The views of a scene show one set of named points, each view turned or mirrored, shifted and resized as a whole, with a little noise and some points left out.

Scene 1
View 1
ronob: [ -2  12  17  -9  13 -15   9  14   0  14 -10 -11   2   1  -3  -5  17 -26
   1   0  -1   1 -12   5  -5  -3   2   5   5   2 -16 -26  -1  26   1   6
 -12 -12   2   2 -19   8  14 -21  19  12   6   8   7]
zakop: [-30  15  11  -8  14  -6  -1  16  -3   2   0   3  24  -5 -13 -15 -15 -17
  -1  11   0   9   5  -9  -3  -5  -8   3 -10  13   3  -1  -4  20   0   6
  -2 -14 -13   0 -26   0   4  -6   3   1   6  -6  -3]
nepo: [ -4 -13  -4   2  16 -16   7   9 -11  -4  -4   9   5  -2 -10  -1 -16  -4
   5  -2  -7   5   5  -1   5   8 -13 -20   4   7  -5   9  -5   2  14   2
  -3   5   0  -8 -13   0   6  -6   9   8   1 -16  -6]
leso: [-12   5   8  -9  17 -17  -2  10  -9   1   0  -9  14   0  -4  -8  -6 -14
   6   5   3   8  -3  -2  -3  -3  -5  -4   3  13 -12 -10  -1  11   0  -1
 -12   5  -8  -3 -20   9  18 -18   7  10  -1  -9  -2]
mader: [ 15 -28  -7   8  14 -15  25  11  -7  -1 -16  20 -14   2 -12   9  -7   3
   0 -11 -19   0   1   5  12  22 -13 -32   8  -9  -3   5  -7   1  25   5
   4  -9  15  -8  -7  -6 -10   3  23  12   5 -10  -1]
milu: [-13   4  10  -4  11  -6  14  18   0   7  -8  10   7  -1 -15  -4  -3 -15
  -4   2  -9   3   1  -3   1   4  -5  -4  -9  -1   1  -7  -6  23   6  10
   5 -22   1  -2 -19  -5  -5  -4  15   5   9   2   1]
Gilog: [ 10 -28  -9   9  11 -10  26  15  -6   0 -16  29  -9  -1 -18  12 -13   4
  -4 -10 -21  -1   5   0  12  21 -15 -32   2  -8   3  10  -8   4  28  10
  11 -16  14 -10  -8 -12 -18   9  21   8  10  -9  -2]
dit: [ 27 -25  -3   3  16 -24  21   5 -12   1 -15   2 -18   5  -3  11   6  -7
   8 -13 -12  -1  -9  14   6  16  -7 -25  20  -6 -21  -9  -3   0  18   0
 -11  10  15  -6  -6   7  10 -15  23  21  -1  -7  -1]
Ven: [ 24   6  15 -10  12 -21  18  10  -3  19 -17 -23 -15   6   6   5  36 -28
   5  -7  -2  -2 -22  19  -7   2   9   6  20  -6 -31 -42   2  24   2   3
 -23   1  13   3 -16  16  27 -34  27  23   1  12   9]
pasu: [ 19  -7   8  -2  10 -14  26  14  -3  13 -19  -2 -15   3  -3   7  18 -17
  -1  -9 -10  -3 -13  13   1  11   1  -8  11 -10 -16 -22  -4  20  13   9
  -6 -12  15  -1 -13   2   5 -16  28  18   7   7   5]
sud: [-13  -2   4  -4  16 -15   5  12  -8   0  -4   4  12  -1 -11  -7 -12 -11
   1   4  -4   5   3  -4   2   4  -9 -11  -2   9  -5   1  -6  10   5   4
  -4  -3  -7  -4 -19   3   7  -8   8   6   2 -10  -4]
lisof: [-21  22  17 -13  17 -16  -7  11  -6   6   1 -20  20  -1  -2 -16   2 -28
   5  11   9   8  -6  -1  -7  -9   0  13   0  15 -14 -15  -1  21 -10   2
 -17   2 -14   1 -25  11  23 -24   5   9   0  -3   1]
dudi: [  4  -8   4   3   7  -6  30  20   2  12 -20  19  -9   1 -15   7   3 -10
  -9  -7 -21  -3  -2   2   8  14  -4 -15  -6 -12   1 -10  -8  21  18  14
   9 -34  13  -3 -14 -11 -18   3  26   7  14   7   6]
fepum: [  1  -8   1  -1  16 -16   9   9  -8   2  -7   2   2   1  -7  -1  -6 -10
   5  -2  -6   4   0   3   3   8  -7 -15   6   4 -11  -4  -5   8  10   4
  -7   1   2  -5 -14   4   7 -11  13  12   1  -9  -3]
zulis: [-30  17  12  -9   8   0  13  21   6   8  -6  16  17  -4 -21 -10  -9 -19
 -10   7 -10   3   7 -12  -1   0  -6  -1 -22   2  14  -4  -6  29   5  12
  13 -38  -6   1 -24 -13 -14   3  11  -2  15   1   3]
Dolug: [-41  13   9  -6  11   1   3  20   0   2   1  20  27  -8 -25 -14 -27 -13
  -9  13  -6   9  15 -18  -1  -1 -12  -4 -26  10  20   8  -9  22   4  10
  16 -30 -15   0 -26 -12 -15   8   3  -6  13  -7  -2]
gede: [ 18  -7   8  -3  12 -13  25  15  -3  14 -18   4 -16   3  -5   9  17 -15
  -2  -9 -13  -4 -11  11   3  12   1  -9   9 -11 -12 -20  -2  20  14  10
  -5 -18  17  -1 -11   1   0 -12  27  14   8   8   7]
Sus: [ 16 -10   4  -1  16 -22  14   6 -12   6 -11  -8 -10   4  -2   2  12 -14
   7  -6  -3   2 -10  13   0   9  -1 -12  17   0 -23 -17  -2   8  10   1
 -16  10   9  -2 -13   9  18 -20  19  19  -2  -3   1]
View 2
fepum: [ -5  -2   4   2  -5  -7 -11  -9  -3   0   0  -4  -6  11  -4  -9   2  -6
  -6  -1   6  10   2   3   7  -3  -4   5   4  -7   1  -5  -5   7  14   7
  -3   2  -7  -8   0  -4   0  -4  -8 -13   6   6   0]
pasu: [ -9  -6  -2  -1  -1  -6 -17   2 -13   1   5   8 -16  11   2   3   5  -4
 -10 -10   6   2  -6   0   3  -5   0  -9  -5 -12  -2   0   0   7  10   1
   4  -2  -1  -4  -4  -5   0  -9 -12 -15  -4  13   8]
nepo: [ -7   1   8   2  -6  -6 -10 -17   2   0  -4 -11  -2  11  -9 -13   0  -9
  -3   4   4   9   5   4   8  -1  -4  12  10  -8   4  -6  -6   8  14   9
  -4   3 -10 -11   0  -1   3  -4  -7 -10  10   5  -3]
dit: [-15  -5 -11  -4  -1  -2 -18  -3 -10  -3   3  -2  -8  10  -6  -6  12  -7
 -10  -7   1   6  -8  -9  10  -3  -6  -1  -1  -8   0  -9  -3   5  19  10
   4  -4  -7 -11   1  -3   4  -3 -15  -2   6   9   9]
ronob: [  9  -7   4   6  -7  -8  -8   0 -10  -1   9  10 -14  11   7  -1  -2  -2
  -5  -8  15  10   4   7   4  -5   2  -5  -2 -10  -1   0   2  10  10  -6
  -6   1   0  -2  -2 -13  -6  -6  -2 -27  -2  10   3]
lisof: [ 23  -8   8  11 -14 -10   1  -3  -7  -3  11   4  -7  12   5 -11  -7  -2
  -1  -1  20  17  15  13  10  -3   0   5   6  -6   2  -4   1  13  14  -7
 -17   5  -5  -3  -1 -20 -10   3   4 -30   4   4  -1]
dudi: [-17   4  19  -1   0  -7 -24 -17   2   9  -9  -1 -18  12  -2   6  -7 -10
  -7  -2   2  -6  -4  12  -8  -3   5  -3  -2 -18  -1  10  -3   7   2   6
   9   5   3  -4 -10  10   9 -20 -17 -18  -8  17  -5]
Dolug: [  4   5  35  11 -10 -12  -8 -29  12   8 -11 -11  -7  15  -3 -10 -21 -10
   1  12  12   6  16  26  -3   2   6  15  13 -12   5   9  -6  12   2   5
 -10  15  -4  -5  -8   3   2 -12  -2 -32   0   8 -19]
gede: [-10  -4   1  -1  -1  -5 -19  -2 -10   3   3   7 -17  11   2   3   3  -5
 -10  -9   5   0  -7   2   1  -5   1  -9  -7 -13  -3   1   0   7   9   3
   6  -2   1  -5  -5  -3   2 -10 -15 -16  -3  15   6]
zakop: [ 13   0  22  10 -12 -12  -3 -17   3   2  -1  -5  -5  12   0 -10 -13  -6
   2   5  15  13  16  19   3  -3   3  10  10  -9   3   3  -3  12   7   0
 -14  10  -6  -4  -4  -8  -2  -4   0 -30   3   6 -10]
milu: [  0   0  18   4  -5  -9 -13 -15   0   5  -3  -1 -12  12   0  -2  -8  -7
  -4   2  11   4   5  14  -2  -3   5   3   4 -13   2   6  -3  10   5   1
  -3   6  -2  -4  -5  -2   1 -11  -7 -24  -2  10  -5]
Sus: [ -3  -7  -8  -1  -4  -5 -12   1 -12  -4   9   3  -9  10  -1  -7   9  -5
  -8  -8   8   9  -2  -5   9  -3  -5  -1   0  -6   0  -8  -2   7  17   4
  -1  -4  -5  -7   1  -8  -1  -1  -8  -9   5   8   8]
leso: [ 10  -5   7   7 -10  -8  -3  -7  -4  -2   5  -2  -4  12  -1 -12  -3  -5
  -2   0  14  15  11   6  10  -3  -2   8   7  -6   2  -6  -2  10  15   1
 -13   4  -8  -7   0 -12  -5   0  -1 -21   7   4   0]
Ven: [  5 -12 -15   1  -5  -5 -11  13 -21  -4  18  18 -18  11  11   3   8   1
  -8 -16  14  11  -4  -5   7  -8  -2 -15 -10 -10  -4  -5   4  10  16  -8
  -2  -7   2  -2  -1 -19  -7  -3  -6 -20  -2  13  16]
mader: [-25   3   4  -5   1  -3 -22 -16   0   3  -8  -9  -8  10 -11  -4   6 -10
  -9   0  -3   1  -7  -1   2  -1  -3   2   2 -12   1  -2  -6   4  11  16
   9   1  -5 -11  -2  10  10 -12 -18  -3   4  11   0]
sud: [  2  -1  11   5  -8  -8  -8 -14  -1   1  -1  -6  -4  12  -4 -12  -4  -8
  -2   3  10  11   9   9   6   0  -1   9   9  -8   3  -3  -4  10  12   5
  -8   5  -8  -7  -2  -4   0  -5  -4 -18   7   5  -5]
View 3
zakop: [ -2 -10   8 -20   3   9  19   2  26 -18 -12  10  22  -4  12  -5  11  -4
  -4 -13   8  -6 -17   7  -2 -27 -18   3   6 -10   0  -2 -11   5  -6 -10
  -1   4  20 -15  20  14   5   3  18   3  11  -4  24]
mader: [  7   7  11   0  15  -4   2   6 -20   6  -8   7  -6   0  15  15   0  -7
  22  -6 -17   0   4  -7  -5  -7  -3  26   5 -10   7 -19  -2 -12  -1   4
   5  -6  24  11   9  15  -7  -6 -23   2  25 -20  10]
leso: [ -9 -12   2 -18  10   1  18   2   6 -12  -6  19  15   2   3   1   9  -3
 -10 -23  16  -7 -21   9  -5 -18 -12   9  -7   1   8 -13 -17   2  -8  -4
  -3  -2  16 -10   6  17  -4  11  10  10   9 -17  18]
pasu: [-16  -2  12  -1   8  -4   0  -3  -7   4 -11  10   1   6  10  11  -2 -18
  -5  -1  -4  -2  -2   9  -4  -7  10  15  -6   6   6 -15   0  -6  -7  -1
  -5 -10   1   8  -3  10  -3   1 -15  24   4 -20   0]
dudi: [ -2   5  20   0   6   3  -5   0   3   0 -18  -2   3  -2  21  10   1 -18
  13  11 -20  -1  10   0  -1 -15   0  16  14  -7  -4  -8   8  -7  -2  -3
   0  -7  14   8  11   9   8 -11 -16  12  14  -6   5]
fepum: [ -1  -3   7 -10  13  -2  10   5  -6  -5  -7  16   5   1   8   6   3  -4
   0 -15   5  -4 -11   3  -5 -13  -8  17  -3  -4   7 -16 -11  -4  -5   0
   0  -4  16  -2   8  15  -5   5  -3   7  16 -19  15]
Ven: [-36 -10  10  -6  10  -8   2 -10  -7   2 -12  21   4  11  -1   8  -3 -23
 -28  -5  15  -6 -10  21  -4  -5  17  10 -22  22  11 -20  -6  -4 -12  -2
 -12 -14 -14   5 -15  10  -4  12  -8  40  -9 -26  -4]
Gilog: [ 14   9  13   0  13  -2   0   8 -17   3 -10   2  -3  -4  20  13   2  -7
  28  -2 -22   1   8  -9  -4 -10  -6  26  12 -17   4 -16   2 -13   1   5
   7  -5  28   8  14  14  -1 -10 -22  -2  28 -14  14]
zulis: [  1  -6  16 -15  -2  14   7   0  32 -18 -19  -1  21  -4  20  -3  10 -12
   6   5 -10  -5  -4   4   0 -30 -15   4  19 -13  -9   4   0   2  -4 -12
   1   3  18  -9  25  11  14  -9   8   2  11   5  20]
Dolug: [ 13  -4  12 -17   2  15  11   4  31 -17 -15   1  21  -8  22  -3  12  -5
  14   0 -10  -3  -6   0  -2 -31 -25   7  22 -20  -9   5  -3   1   0 -11
   5   5  29 -11  32  14  14 -10  11  -8  21   6  25]
sud: [  0  -6   5 -15  11   4  15   5   5 -11  -6  13  13   0  10   4   7  -3
   2 -18   6  -4 -13   5  -6 -20 -13  12   2  -7   6 -12 -14  -1  -5  -3
   2  -1  21 -10  14  17  -3   3   5   3  15 -14  21]
nepo: [  6  -2   3 -11  14  -1  14   8  -8  -5  -4  12   5   1  10   6   6   1
   9 -20   0  -3 -12  -1  -6 -15 -13  19   1  -9   9 -17 -14  -4  -2   0
   4  -1  26  -4  11  17  -7   3  -2  -1  25 -17  20]
gede: [-15  -1  15  -1   7  -3  -2  -4  -5   3 -13   9   1   4  11   9   0 -20
  -2   3  -8  -3   3   8  -3  -8   8  16  -3   4   4 -15   3  -8  -8   1
  -2  -9   2   9  -2  11   0  -2 -17  24   4 -18  -1]
Sus: [-14  -4   5  -6  16  -7   8  -1 -14   2  -5  18   3   8   4   8   0 -10
  -9 -18   8  -4 -11   9  -6  -7   5  18 -14   8  13 -22 -11  -5  -7   2
  -5  -9   5   2  -4  16 -11   9  -8  19   8 -26   7]
View 4
fepum: [ 12   3 -17   0  -7   4  -6   1  -4  -2   5  -4   6  -6 -16  -2 -15   2
   8 -18   4  12   2  -5   9  -7   4   6  19  -5   2 -19 -11  -3  -3   2
  -2  19  10  -9 -11  -7   6   1   2  -3  10  14   4]
zakop: [  6 -12 -16  19 -12  21  -8  15 -13  14   8 -25  10  -1   6 -12  -3   9
   2 -22  13  25  -3 -10   8   5 -10  13  20  -9  15 -30 -15   7 -18  -1
   2  25   1 -12 -26  -5   3 -11   8  16   2  16   3]
Sus: [ 17   3 -15  -8   0  -9  -3  -5 -11  -3   2  -1   2  -7 -15  10 -14  -7
  11 -18  -1   5  10 -12  18 -12   4   5  23 -11 -11  -6  -7  -9   7  -1
  -6  15  11  -7   2  -5  12  10   0 -16   8  21  -1]
Gilog: [  1  21 -16  -5  -4   7 -24  -5  17 -16  -2  23   0 -19 -28  -7 -39  18
   3 -14   5  13 -12  15  -9 -18  10   6  10  11  10 -28  -6  -4   1  -1
   4  18   1  -2 -18 -10   1   5  12   8  15  -4  17]
sud: [ 10  -1 -19   9 -12  15  -5   9  -8   2   6 -10   5  -5  -9  -8 -11   5
   7 -18   7  18  -2  -3   7  -2  -1   8  21  -5  11 -27 -15  -1 -11   3
   0  21  10 -12 -18  -5   5  -4   0   4   8  11   1]
dit: [ 16  12 -18 -13  -1 -10  -8 -11   2 -14   0  12   0 -11 -25  10 -24  -3
  13 -14  -3   2   4   0  10 -19  11   3  20  -3 -10  -9  -7 -10  11   1
  -6  15  16  -7   1  -7  10  12   1 -18  13  11   2]
lisof: [ 14 -18 -16  13  -8   8   3  11 -28  19   9 -36  10   3   9   0   8  -5
   8 -25   7  19   8 -26  23   7 -10  10  26 -21   0 -17 -11   3 -11   0
  -2  23   9 -14 -11  -3   8  -4   0   0   0  33  -7]
dudi: [ -2   9  -6   1   6   1 -32  -5   5   0  -7   7   2 -23  -7   0 -29  14
  -1 -17  12  17  -7   0  -5 -17  -1  11   4   4   1 -21   7  -1   1 -10
   7  15 -10   5 -12  -9   1   7  30  16   7   9  14]
gede: [  7   5  -7  -9   8 -11 -22  -8  -4   0  -5   3   0 -19  -6  11 -21   3
   3 -17   6   5   3 -10   9 -20   0   8  13  -4 -11  -9   6  -6   8  -9
   2  14  -2   3  -1  -7   7  13  22   0   5  19   7]
leso: [ 16  -9 -20   8 -10   8   2   8 -16   5   9 -20   7   1  -3  -2  -3  -2
   9 -19   5  15   5 -14  15   0  -2   8  25 -13   4 -20 -15   1  -8   5
  -3  23  12 -13 -11  -3   8  -4  -5  -2   7  21  -2]
milu: [  2  -2 -11   9  -2  11 -18   6  -7  10   1 -11   5 -11   1  -6 -15  11
   0 -19  12  20  -3  -6   2  -6  -5  10  13  -4   7 -25  -5   5  -8  -6
   4  20  -5  -3 -17  -8   2  -1  19  17   4  14   8]
zulis: [ -5  -6 -10  18  -5  22 -28  13  -6  15   1 -16   7 -13  10 -14 -12  18
  -4 -22  20  29  -9  -6  -4   0 -10  15   8  -2  15 -33  -4   9 -20  -8
   8  22 -11  -1 -27  -9  -1  -7  25  30   2  12  11]
mader: [  6  19 -14  -7  -2   3 -19  -8  12 -17  -2  21   0 -17 -28  -2 -33  10
   6 -14   1   9  -7  11  -4 -18  11   4  12   8   3 -23  -5  -9   4  -1
   1  17   6  -5 -10  -9   5   7  10  -2  15  -1  12]
ronob: [  9 -10 -10   2   4  -3 -12   3 -19  13   2 -20   5  -7   8   8  -6  -3
   4 -22   7  12  10 -22  18  -8  -6  11  18 -15  -8  -8  -1  -1  -2  -8
   1  17   1  -3  -3  -5   8   4  14   1   1  32  -1]
Ven: [ 15  -7  -8 -10  11 -24  -7  -9 -23  10  -1 -15   2 -12   1  23  -5 -15
   9 -20   1   1  20 -30  27 -17  -5   6  23 -19 -26   7   7  -9  13 -10
  -3  11   4  -1  14  -3  12  15  11 -16   0  42  -4]
View 5
Gilog: [  7  15  13 -14  20  -3   0   7   3  -4  -4 -10   3   5  15  14   0   6
 -19   6  20   4  -8   1 -10   7  -3   9 -12 -18  -7  -1  -9  13  -7 -12
   9   3  10   6  -1   8  -5  -4   0 -23 -16  10  -6]
fepum: [ -3  14   4 -14   5   5 -10  -8  -6   4  -2   1   3  -3   9   6  -9   0
  -4  -8  -4   8   8  -7   2  -1   1   0   2  -9  -7  -9 -12   1   4  -5
   3   3   5   5  -4   2  -2  -4 -10  -4  -6   2   1]
gede: [-14   2  11 -13   2  -3  -6  -4 -10   2   6  -6  16 -11   5   6   3   0
 -18   2   6   0  -2   8   4 -17  16  -4   3  -8  -1  -3  -5  -4   2  -8
   6   5   5  -1   5   7   8 -16  -4 -13  -4  -4  -1]
lisof: [-16   8  -9 -12  -6   6 -29 -24 -11   5  -6   9   2  -9 -10  -1  -7 -12
   9 -29 -27  14  23 -18  11 -14  12 -15   7  -6 -12  -9  -9 -11  16   6
  -1   3   3   5  -8  -3   6  -5 -23   8   1  -9   6]
Dolug: [  4  10  -6 -12  24  -5 -35  -7   7  -6 -23   4 -14  12 -20  15   3 -12
  -5 -34  -6  19   5 -24  -4  -3   5 -12 -29 -23 -23   6  -5   5   4   6
   4   2  19  14 -14   4   0   7 -20 -18 -20   4   2]
sud: [ -3  15  -1 -12   7   5 -19 -12  -4   2  -8   2  -3  -1   2   7  -8  -3
  -1 -16  -9  12  12 -15   1   1   1  -3  -1 -13 -12  -7 -12   1   5   0
   2   4   7   8  -8   1  -1   0 -13  -5 -10   3   2]
milu: [ -7   6   1 -11  12  -5 -21  -6  -3  -1  -8  -1   3  -1  -8   9   2  -7
 -10 -18  -2   9   3  -9   1 -10  10  -8 -11 -14 -12   1  -5  -1   4   0
   6   2  12   7  -4   6   5  -5 -13 -13 -11  -2   1]
zulis: [ -4   2  -2 -12  20 -10 -32  -5   2  -5 -16   1  -4   3 -21  11   9 -11
 -11 -26  -2  14   0 -14   0 -14  13 -15 -24 -20 -19   8  -2   2   4   4
   7   1  18  11  -7   6   6   0 -17 -18 -17  -1   0]
ronob: [-19   2   1 -13  -4   0 -20 -15 -12   6   0   2  12 -13  -6   1   1  -7
  -6 -14 -12   5  11  -3  10 -21  17 -14   7  -5  -6  -5  -4 -11  11   1
   4   5   5   1  -1   4   9 -13 -14  -3  -1 -10   4]
nepo: [  2  19   4 -13   9   7 -10  -7  -2   2  -5   0  -1   2  11   8  -9   1
  -1  -8  -2  12   9 -13  -1   8  -4   4  -1 -13 -11  -9 -13   5   4  -4
   1   1   6   9  -8   0  -5   1 -11  -7  -9   7   1]
leso: [ -8  12  -4 -14   0   7 -19 -18  -7   6  -4   5   1  -6   1   3 -10  -5
   5 -19 -18  13  19 -16   7  -4   4  -6   6  -7 -10  -9 -13  -4  10   2
  -1   2   4   6 -10   0   2  -3 -16   3  -3  -2   5]
pasu: [-15   1  11 -14  -2  -1  -6  -7 -11   4   7  -4  18 -12   6   3   1   1
 -15   3   3  -1   1   8   5 -18  15  -5   8  -5  -1  -6  -7  -6   4  -7
   6   4   4   0   5   6   8 -16  -4  -9  -3  -5   1]
zakop: [ -5  10  -7 -13  11   1 -31 -15  -1  -2 -14   6  -7   2 -14   7  -3 -12
   1 -29 -15  18  13 -22   3  -7   7 -13 -11 -14 -18  -1  -8  -1  10   6
   1   2  13   9 -11   0   2   2 -20  -7 -11  -1   3]
Sus: [-12  10   7 -14  -7   7  -4 -13 -12   9   8   0  14 -13  15   1  -9   2
  -5   0  -6   3  12  -1   7  -6   7   1  16  -3   0 -12 -13  -5   7  -7
   0   3   0  -1   1   1   2 -12  -6   1   2  -3   2]
dudi: [ -5   4   9 -12  14  -9 -11   3  -1  -3  -3  -7   9  -2  -1  12   8  -2
 -24  -2  13   4  -9   4  -3 -13  14  -4 -15 -15  -6   4  -4   4  -3  -7
  11   2  12   4   2  11   6 -10  -4 -24 -14   0  -5]
dit: [ -6  14  13 -15  -3   8   4  -6 -10   8   9  -5  14 -10  24   4  -9   8
  -9  11   5   0   5   3   1   0   1   9  16  -4   0 -13 -13   0   2 -11
   3   5  -2   1   2   2  -1 -11  -1  -4   1   2  -2]
View 6
ronob: [  4   3  -3  -4   4  13  -9   4   9  -2 -29  14  -5  -7  18   2   4   3
 -14 -16   3   0  -5  -5 -20  -3 -14  -2   0 -12   8   0 -10   8  -3  -7
   0  -7   7   0  14 -23   3  12   0  10   5   7   2]
dit: [  4   1  -6  -3  -1 -19 -18   8   6   3 -15   0  -9 -16  -1   5   1 -13
  -9 -14   5   4   5   2 -12  -1  14   1 -12  -9   8  -1  -2  -2 -15  19
  -9  -5   8 -11  24 -15   3   0   2  10  -4  17  11]
zakop: [-14   1 -11  -5  10  18 -15  16  -8   7 -23   8  -3  -7  14  11   7  20
 -15 -15 -19   4 -12 -10  -5  -1 -11   3   3 -25  11   6 -12  25  -4 -10
  -2   3  13   6   5 -14  -2  13 -10  11   9  -5  11]
zulis: [ -6   2  -7 -11  16  20 -12  14 -19   2 -17   4  -1 -11  17  14  -3  17
 -13 -16 -26  12 -16  -6  -2   1 -24  -2   5 -17  17  -1  -7  34  -5 -10
  -8   0  19   4  -5  -1  12  20  -3  13   5   4  12]
Gilog: [  2   2  -9 -11   9 -16 -18  16 -18   6  -3 -12  -7 -20  -3  15  -8  -6
 -10 -14 -15  16  -6   3   3   5   6  -3  -9  -8  16  -3   5  20 -22  21
 -18   0  19  -8   6   5  15   9   2  12  -4  20  16]
pasu: [ 13   5  -2  -7   4  -3 -10   3   5  -4 -22   7  -7 -13   9   3  -4 -10
 -10 -15   6   4   0   0 -16  -1  -7  -3  -7  -4  10  -6  -3   2 -11   8
  -7 -10  10  -7  17 -14  12  10   6  11  -1  19   3]
milu: [ -2   1  -7  -7  11  11 -13  11  -8   1 -19   5  -4 -11  13  10  -1   8
 -12 -17 -14   8 -10  -5  -7   1 -13  -1   1 -14  13  -1  -5  20  -8  -2
  -6  -3  15   0   4  -7   9  14  -3  13   3   7  10]
dudi: [ 10   3  -4 -12  13  -1 -11   9 -15  -3 -11  -2  -5 -15   9  10 -11  -4
 -10 -16 -12  14  -8   1  -6   3 -13  -5  -3  -3  15  -7   0  19 -16   8
 -13  -5  20  -6   3   1  20  16   7  12  -3  20   9]
leso: [-12   0  -9  -1   2   7 -16  12   4   8 -24   9  -5  -9   9   7  10  10
 -14 -15  -7   0  -5  -7 -12  -1   1   5   0 -24   9   7 -13  10  -2  -4
   0   1   7   2  17 -22  -7   4  -9  10   6  -2   9]
nepo: [-13   0 -12  -3   3  -6 -21  17  -6  11 -13  -4  -6 -14   2  12   5   3
 -13 -14 -13   6  -4  -3  -1  -1   8   4  -5 -20  12   6  -6  15 -12  10
  -8   3  10  -2  15 -11  -2   3  -7  11   1   5  17]
mader: [  2   1  -8  -8   6 -18 -19  14 -10   4  -5  -9  -7 -20  -4  10  -6  -9
 -11 -14  -9  13   0   2   0   2   8  -1 -10  -8  13  -3   4  12 -21  22
 -16  -1  15 -11  13   0  10   6   2  11  -4  20  15]
Sus: [  2   2  -6  -1   0  -9 -14   5  11   1 -23   7  -8 -12   5   3   6  -7
 -12 -15   6  -1   4  -2 -16  -1   6   2  -8 -13   6   1  -6  -1  -9  10
  -5  -7   4  -7  23 -22  -1   2  -1  11   1  11   7]
lisof: [-14   1  -7  -1   3  19 -13   9   8   4 -33  17  -3  -4  17   4  13  16
 -15 -15  -5  -4  -8 -11 -16  -4 -10   5   3 -25   6   6 -18  11   3 -14
   4  -3   4   5  15 -28 -10   8  -9   9   9  -7   5]
gede: [ 13   3  -1  -9   6  -3 -11   5   2  -5 -19   6  -7 -15  10   3  -5  -8
  -9 -15   3   7  -1   2 -14   0  -8  -4  -6  -2  11  -6  -2   5 -11   9
  -8  -9  13  -9  14 -12  13  12   6  11  -2  20   5]
Dolug: [-17   0 -13  -8  16  20 -16  21 -23   9 -13   0  -1  -9  14  20   2  24
 -13 -15 -34  12 -17  -8   3   2 -17   0   6 -26  18   4  -9  39  -7 -10
  -7   7  18   7  -5   0   5  17 -10  11   8  -4  16]
Ven: [ 14   4   1  -4   1   3  -7  -5  22  -7 -32  19  -8  -9  15  -6   4 -10
 -12 -17  20  -5   4  -3 -30  -4  -8  -1  -5  -5   4  -5 -10 -11  -3   0
   1 -15   2  -7  25 -31   4   8   5  10   1  17  -4]
fepum: [ -7   1  -9  -4   3  -4 -18  12   0   6 -17   1  -5 -12   4   9   5   2
 -12 -14  -6   6  -4  -3  -7  -1   5   2  -5 -17  10   3  -5   9 -11   6
  -7   0   9  -3  16 -14   1   5  -5  10   3   7  13]

Which points are out of place in each view (at most two, in the order of its rows)? Write - if all are in place.
view 1: -
view 2: dudi
view 3: Dolug
view 4: -
view 5: -
view 6: -
